Each row is a point on a landscape with many valleys, with its height.
A ball rolls from a point to the lowest of its 2 nearest points, and stops where none of them is lower. Distance is the straight distance between rows; heights are no part of it.
Z21 h=250: [  3  19 -22  16  -9  14  -8 -10  11  -2 -12  -1   6  19  19  33 -10  10
 -10  17  -5]
Z463 h=134: [ 11 -19 -14  -1  13   3 -33  16 -32  -1 -19  12  17  21   6  16   5  -7
  12 -11   6]
Z777 h=253: [ 12   1  29   8   0  -9  10  -8 -10   6 -31  -2   5  -7  -2   3   2  -4
  -2   4 -10]
Z656 h=488: [-10  -7  39 -15  13  10  -2   7  -3 -11 -12 -24 -20  -2  -9   3  32  -4
  -5 -16   5]
Z552 h=528: [-25 -10  10   9  15   2 -17   1  -1   4 -11   6   1 -14  -5  10   9   4
  10   8  -9]
Z658 h=187: [ 10 -14 -16   5  -3 -15 -18   6 -21 -10 -10  16  24  18  -2   7   6   0
   8  -7  18]
Z353 h=358: [ -2   8  -6  -3  -8 -13  14 -17  30  -2  24   1  -8 -15   5   2 -19  23
  -5   1  11]
Z781 h=491: [-16   0 -20  -1  15   8  10   0   7   3   4  18 -12  -3  14  22 -28  10
 -16  -3 -14]
Z114 h=326: [-14 -23 -18  -7   0 -19 -12  22 -14  28  22  22   7 -14 -23  31   8  11
   0 -22 -10]
Z917 h=246: [ 11 -17  -7  -1 -22 -15   0   9 -12   1  -6 -11  17   8 -11   2  -9  -6
   3   9  -5]
Z28 h=290: [ 14  15  13   1 -11 -16  13   0   1  -7  25 -17   8   4 -14  -7 -30   3
   2  -9  -1]
Z809 h=413: [ -6 -15  26   6  21  -1  19   2   2 -11  -3  -7 -12   0 -19  -7  15 -11
   7  -4   5]
Z46 h=135: [ 16 -10 -38 -10 -18 -18  -5   8  -2  14  10  17  12   7  -1   5   1  22
   0  13  -4]
Z502 h=186: [  6  23 -23  10  -9  -4  -9  10  -3  -5  26   8  10  20  18  -5  -9  10
   5   6  22]
Z37 h=49: [ 22  24 -39  -8 -19 -15  -2   8  -5   5  16   0  10  16   9  12   6  28
 -17  14  16]
Z103 h=227: [ 29  12 -12 -15 -23 -29  -4   7 -10   2  25  -2  23  11  -4 -10 -10  12
 -20   2  19]
Z171 h=341: [ -1   2  16  -8   7  23 -19  -9 -18  -1 -25   0   2  13   4   4   5 -11
  10  13 -10]
Z757 h=248: [ 11  20   3   3 -25   9  25 -10  10   1  20  -6   1 -16   6 -16 -28  -1
 -26 -11 -12]
Z290 h=761: [-14 -12 -18 -16   1 -17  10  -9  16  11  16   8  -5 -19  -7   9  -2  18
  -2  12  -7]
Z734 h=596: [-26 -17  -4  -5  17 -13 -18  19  -5   2  15  17  10  10 -14  18  11 -10
   9 -18   9]
Z924 h=303: [  1  11  -6  -3 -14   2  18 -13  18   1  20   1  -8  -2  13 -11 -32   6
 -21  -4   6]
Z60 h=610: [ 11  10  27   7  -8  18 -19 -10  -1 -14 -10 -30   8  14  -4 -11  -8 -14
  -3  -2  11]
Z832 h=719: [  5   8 -33 -16 -11   2  16   0  12  16  13  -2  -6  -3   6 -15 -11  23
  -9  22 -13]
Z362 h=300: [ -8   4 -15  -7  14  21 -12  13  -3  -4  -5  13  -4  28  12 -19   2 -11
  19   7  13]
Z17 h=406: [  1  -9   7 -12  10  30  -9   9 -12 -12 -31 -15 -15  20 -11 -15  13  -6
   3  -3   6]
Z338 h=143: [ 20   4  13  20  -6  18  27 -10   7   1  -7  -5  -5 -10  11 -31  -7 -16
 -18 -17 -20]
Z127 h=506: [-13   0  -4  10   9   0   1 -12   7   2  -6  14   3 -14   1   9   8   7
  22  21 -14]
Z138 h=493: [-16 -11  -6  -7  24  -2  18  18  -5   0  10   4  -7  -5 -14   0   7 -10
   9   1  -9]
Z25 h=426: [-19  -3  -5 -15  19  -6   1   6   4 -13   4  15   5  -1   9  11 -20  -9
 -11 -14  14]
Z537 h=339: [ -5  -2   2  -1  -2  16 -11   9   3 -22  -6  -2  -3  21  13 -17 -10 -19
  -9  -4  11]
Z507 h=684: [ 20   9 -11  15 -16  -2  21  -4  -4  12  -1   1  -5  -1   2  -7  -6  13
  12  19 -24]
Z335 h=741: [  1  -2 -19 -25   3  -5   8  -8  18  14  21  16  -5   0   4  -3 -13  21
  -7   8  -5]
Z667 h=478: [-11   1  -7  11  -1   6   4 -14  19 -12   8  -1   5 -15   8 -27   4  -9
  18  17   8]
Z882 h=81: [  6  -6 -25 -16  15 -18 -13  16   3  17  31  22  -3   3   0  22  -5  30
   5  -6   0]
Z251 h=188: [  2 -17 -28   9   9   0 -23  19 -23  15  -7  21  15   7  -3  18   9   7
  15  -1   1]
Z930 h=378: [ -7  -3  30   7   7  -7  16  -3   1 -13   1  -7 -11  -4 -15   6 -12  -3
  10  -9   7]
Z377 h=701: [ 11  -3 -24  -5 -10   1  17   1   2  14  -5   9   0  -2   2   8 -12  19
  -3  22 -23]
Z170 h=448: [ -7  -9  21  -6   7  12  -5   5   9 -10 -15 -37 -15 -23 -17 -28  35  -1
   9 -16  19]
Z330 h=396: [  8  16  -2   7 -19 -13  13 -13  22  -5  24 -19  10 -15   5   2 -18  14
  -8   6   5]
Z301 h=203: [ -5  18 -14  15 -10  15  -2  -9  17   6 -17   7  -6  14  23  14 -21   7
 -15   5 -19]
Z720 h=529: [-23  -2  37   0  21   2 -21  -6  -4  10  -5  -8   4 -16   3  17  43  -9
   3   3  -1]
Z186 h=541: [ 21   4  44 -15  -4  18 -12 -15  -8  -7 -27 -18 -21 -14   9   0  26 -12
  -1 -12  12]
Z621 h=453: [-26  -4  -8   0  13  -5  -9   0  10 -11  10   8   3  -5   3 -17   2  -2
  26  17  15]
Z500 h=199: [ 12  -7  14  12 -15 -13  11  -4 -11  -4 -15  -1   9   6 -14   0 -11   1
   9   6 -15]
Z535 h=365: [-28 -39  -6 -13   0 -10   2  12  -7  -7  -6  -7  12 -15 -19   0  14 -23
 -20   2  10]
Z626 h=234: [  4  -9  -9  -8 -11 -28 -10   7 -13 -15  15  15  20  15  -4  12   5  12
   2 -17  25]
Z735 h=249: [ -1   5 -18   5   2   4 -14   9   5 -10   5  10   8  24   7 -10  -3  -1
  18  13  25]
Z982 h=564: [ 14  11  40  -2   3  22 -12 -19   0 -16 -22 -15 -17   1   4 -17  15  -4
   7 -25  13]
Z145 h=651: [  5  10   6  14 -16   7  -4 -12   0  -3 -21  -8  13  -1   4  -1  -3   5
   9  22  -4]
Z539 h=231: [-18   5   5   3   8 -11   3  -8  15  -4   7  15 -16   7   5  23 -20  11
  16   3  -7]
Z201 h=251: [ -1  23  -2  13   2   9  21 -15  24   6   8   5 -19 -10  22 -18  -9   3
   1  -4 -13]
Z993 h=459: [-12   4 -13  10  19   9   6  -6  11  11  -8   5 -10 -13  16  30  -5   5
  -7   8 -15]
Z737 h=239: [  6  10  11  16 -10  28 -13 -13   1 -15  -7 -21 -12  11  19 -38  -2 -23
  -4 -19  -4]
Z151 h=330: [  5  20   5   4  -6 -18  23  -1   5   1  21  -2 -10  13  -8   6 -34  12
   5  -1  -4]
Z422 h=411: [-30 -15   2 -13  12  25   4   8  -2  -9 -19  -7   5  -3   6 -14   7 -23
 -20  -1  11]
Z786 h=350: [ -6  11 -11   6  11  21 -19   5  -2   5  -6  20  -1  20  15   2 -14 -11
   8   6  -1]
Z441 h=386: [-22   0   0  -2  23   5  -2  -3   8 -17  -1   8  -2  10  11 -13 -15 -20
  -3  -5  18]
Z651 h=283: [-11 -13 -13   0   9 -15  -1  19  -8  26  14   9  -6 -12 -19  33  -6   3
   1  -7 -23]
Z945 h=244: [ 25  14  13  11 -12  -5  25  -4   1 -12  17 -30  12 -12  -6 -13 -27  -2
 -10 -17  -8]
Z933 h=776: [ -3 -17   1  -6   0 -24  24 -11  10  11  19   6  -1 -35 -11  -2   7  12
  -3  10  -2]
Z253 h=391: [ -2  21   1  12  -3  19  -3  -5  -3   6  -8  15 -15  19  19  -9 -12  -7
   8   4 -14]
Z779 h=422: [-16  -5   4  -7  17   5  -4   4  12 -19   9   0  -5   7   0 -12   6 -14
  15   2  25]
Z745 h=446: [ -7 -13  24  -1  22 -15  17   5 -14   4  -5 -10  -9 -12 -20  -4  33 -13
  17 -10  -5]
Z51 h=586: [ 12   4  43  -2 -12  16 -21 -12   4 -24 -15 -21 -10   7  -2  -1   3  -4
   7 -11  21]
Z172 h=388: [-22 -27   3 -11  17   9  -2   9  -9 -10 -18  -5  14 -13  -5  -6  18 -22
  -8   9   1]
Z326 h=230: [-14  -5 -16  13  26   2 -16  28 -18  26  13  10  -4   0 -11  31  -5   0
   4  -7 -13]
Z192 h=467: [-18 -13  24  -9   6   8 -11  19   9 -16 -10 -33 -28  -2 -22  -6  25  -3
   3 -18  21]
Z13 h=498: [ 29   5  35  -8  17  -4  -8  -2   4   2 -20 -18  -5 -20 -24  -9  36  -6
   8 -15  11]
Z862 h=458: [ -5  -1  -2  -9   4  -9   6  -3   2  -1   3  14  -1  -3   9  26 -28   2
 -20  -5   5]
Z300 h=289: [  2   6   4  -1  -7  34 -20  -5   4 -19 -23 -18  -8  26   9 -29  -2 -24
  -7 -13  14]
Z361 h=331: [ 11  26 -20  -2 -29 -11   4  -6  17   1   8 -18   3  11  -6  18  -2  26
 -17  22  -8]
Z62 h=430: [  0 -13  16  -9  -1  18  -6   4  -6 -14 -26 -28 -18  -4 -13 -24  25  -8
   3  -1  13]
Z111 h=295: [  5  12  16  11   9   4  32 -13  17  -9   6  14 -12 -16  14 -11 -15  -7
   0  -7  -1]
Z700 h=272: [ 18  12 -15 -13 -22  -7  -5  12 -11  -8  28 -23  23   1  -6 -15  -7   4
 -19  -1  22]
Z519 h=440: [-17  -3  -8   3   8  24  10  -2   8  -3 -10   4   2 -14  16 -19  -2 -15
 -16  -1   0]
Z938 h=279: [  8 -24  -5 -22   3 -34  -1   4 -21  -3  24  20  10   9  -9  -2   4  13
  -4 -27  19]
Z790 h=500: [ -4  -5  -3   4   8  15   9  -4  -4  -3  -7   0   7  -1  -2 -26   8 -12
  21  21   4]
Z22 h=195: [  6   3  10  12 -12  27  10  -6   4 -16  -5 -13  -7   2  18 -32  -8 -28
 -17 -30 -15]
Z926 h=163: [ -4  -6 -19  -1  12 -15  -3  -1  12   5  22  15  -8   3   2  31 -14  17
   9  -5  -6]
Z591 h=282: [  0 -29  -7   6 -20 -15  -6  -1 -21   4 -20  -1  23  -5 -24   4   7  -7
   4  14 -12]
Z479 h=551: [-18 -13  26  -4  13  -6 -18  -1   1  -3  -4   1  -4  -3 -15   8  28  -9
  12  -2   1]
Z7 h=668: [ 13  15 -12  25 -26   7   6  -6 -11   3 -12  -2   6   3   4 -15   2   0
  12  27 -18]
Z443 h=146: [  0  28   3  20 -17  11  11 -12  16   2  -6   7 -12  10  31  -2 -24  -8
 -15  -6 -19]
Z379 h=202: [ -1  39   8  27 -15  10  12 -12  15   7  10   5 -10   3  18 -18  -7 -10
  -1  -9  -9]
Z292 h=335: [ -6   7  23  11  10  -1  20 -10  13  -1 -10   9  -1 -13   0   3  -7   2
   6   2  -3]
Z639 h=166: [ -5  -7 -32   5  27  -7 -20  24  -9  23  23  19  -5  -7   3  27  -3  16
   3  -5   0]
Z607 h=574: [-26 -14   7  -2  15  -2 -32  11 -11   2   7  12   3  13 -21  10  24 -13
  18  -3  -2]
Z365 h=284: [  3  17   6   6   3   2  15  -1   3   4   4  11 -10  12   5  13 -27  12
  11   3 -13]
Z118 h=301: [ -2   8  27   8   4  17  -5 -17 -13  10 -32   1  -4  -8   8  12  12  -9
  -1   7 -13]
Z608 h=369: [  8  29  -7   4 -29 -13   0  -8  15   3  20 -28   6  -5  -7  10 -18  23
 -30  10  -1]
Z727 h=122: [ 14   9 -26  -9  -9 -16  -4   9  -3  -2  20  17   6  20  20  -2   0  26
  -4   6  18]
Z944 h=318: [ 10 -20 -10 -28  10 -30  -7  12 -19  17  15  25   6   4  -7  10   0  25
 -18 -19   4]
Z303 h=78: [ 27   4 -39  -3 -28 -19  -9   1   3   7  18   0  12  21  -4  20   4  32
  -4  17  -4]
Z864 h=427: [ -7  16  -4  16  13  24  -1  -8   3  12 -10  18 -18   0  15  12 -10  -3
   5   9 -23]
Z493 h=354: [  2 -24 -16 -18   6 -26  -8  28 -31  23  24  19   8   0 -12  20  13   6
  -5 -20  -5]
Z957 h=292: [ 10  18 -21  16 -27   1   5 -15  12   3  -8  -7   3   3   4  23  -7  12
  -8  18  -9]
Z96 h=182: [ 21  -9 -27 -10 -19 -23   0  10 -19   5  14   2  25  14  -1  -9   2   6
  -3   9   9]
Z482 h=520: [ 38  12  40 -12   3  15  -9  -8   3   3 -22 -17  -9 -23   1 -14  37 -11
   7 -23  16]
Z169 h=632: [ 16  17  28  14 -18  11 -11 -11  -8  -9 -16 -20   7   7   1 -12   5  -3
  13  11  -4]
Z271 h=374: [ 14  -3   4  -8  -4  21  -8   6 -18  -4 -27  -7  -5  22  -1  -7  -3 -15
   5   6 -10]
Z485 h=309: [ -9 -29 -14   0 -16 -15   4  -3  -5   7  -5  10  19 -19 -13   3   7   3
  -2  17  -7]
Z636 h=468: [-16 -10  -9  -6  15   6  20   2  10   2   4  10  -9  -9   5 -11  -2 -15
  -3   8  -1]
Z655 h=481: [-13  -8 -21  -2   6  -1 -12   0   5   1   1  14   2   1  -2   3  -1   4
  21  17  -2]
Z978 h=509: [-17 -14  37 -13  16   8 -13  -1 -17   7 -15 -19  -6  -5   1  11  36 -12
  -5  -6  -8]
Z952 h=337: [-18 -32   4  -5  -4 -19  15  -2   0   5  -5  -1  12 -26 -16   7  13 -11
 -12  -1  -7]
Z42 h=475: [ 17  -4  31   2  17 -18  12   1   1   9 -11  -8   1 -20 -26 -12  41 -14
   9 -12   4]
Z722 h=196: [ 23  18  10  14  -7   2  31 -13   3   3   1 -18   3 -28   8 -17 -15  -7
 -22 -15  -8]

Where does a ball stop that starts at each point below?
Z335: Z443
Z482: Z443
Z138: Z443

Call two points neighbours if one is among the 2 nearest of the other. Go from one point of each pair to the other, from neighbour to neighbour, staying as low as possible. Name the highest point that can't be avoided.
Z443, Z37: Z781
Z443, Z500: Z138
Z882, Z443: Z330
Z882, Z463: Z493
Z882, Z338: Z151
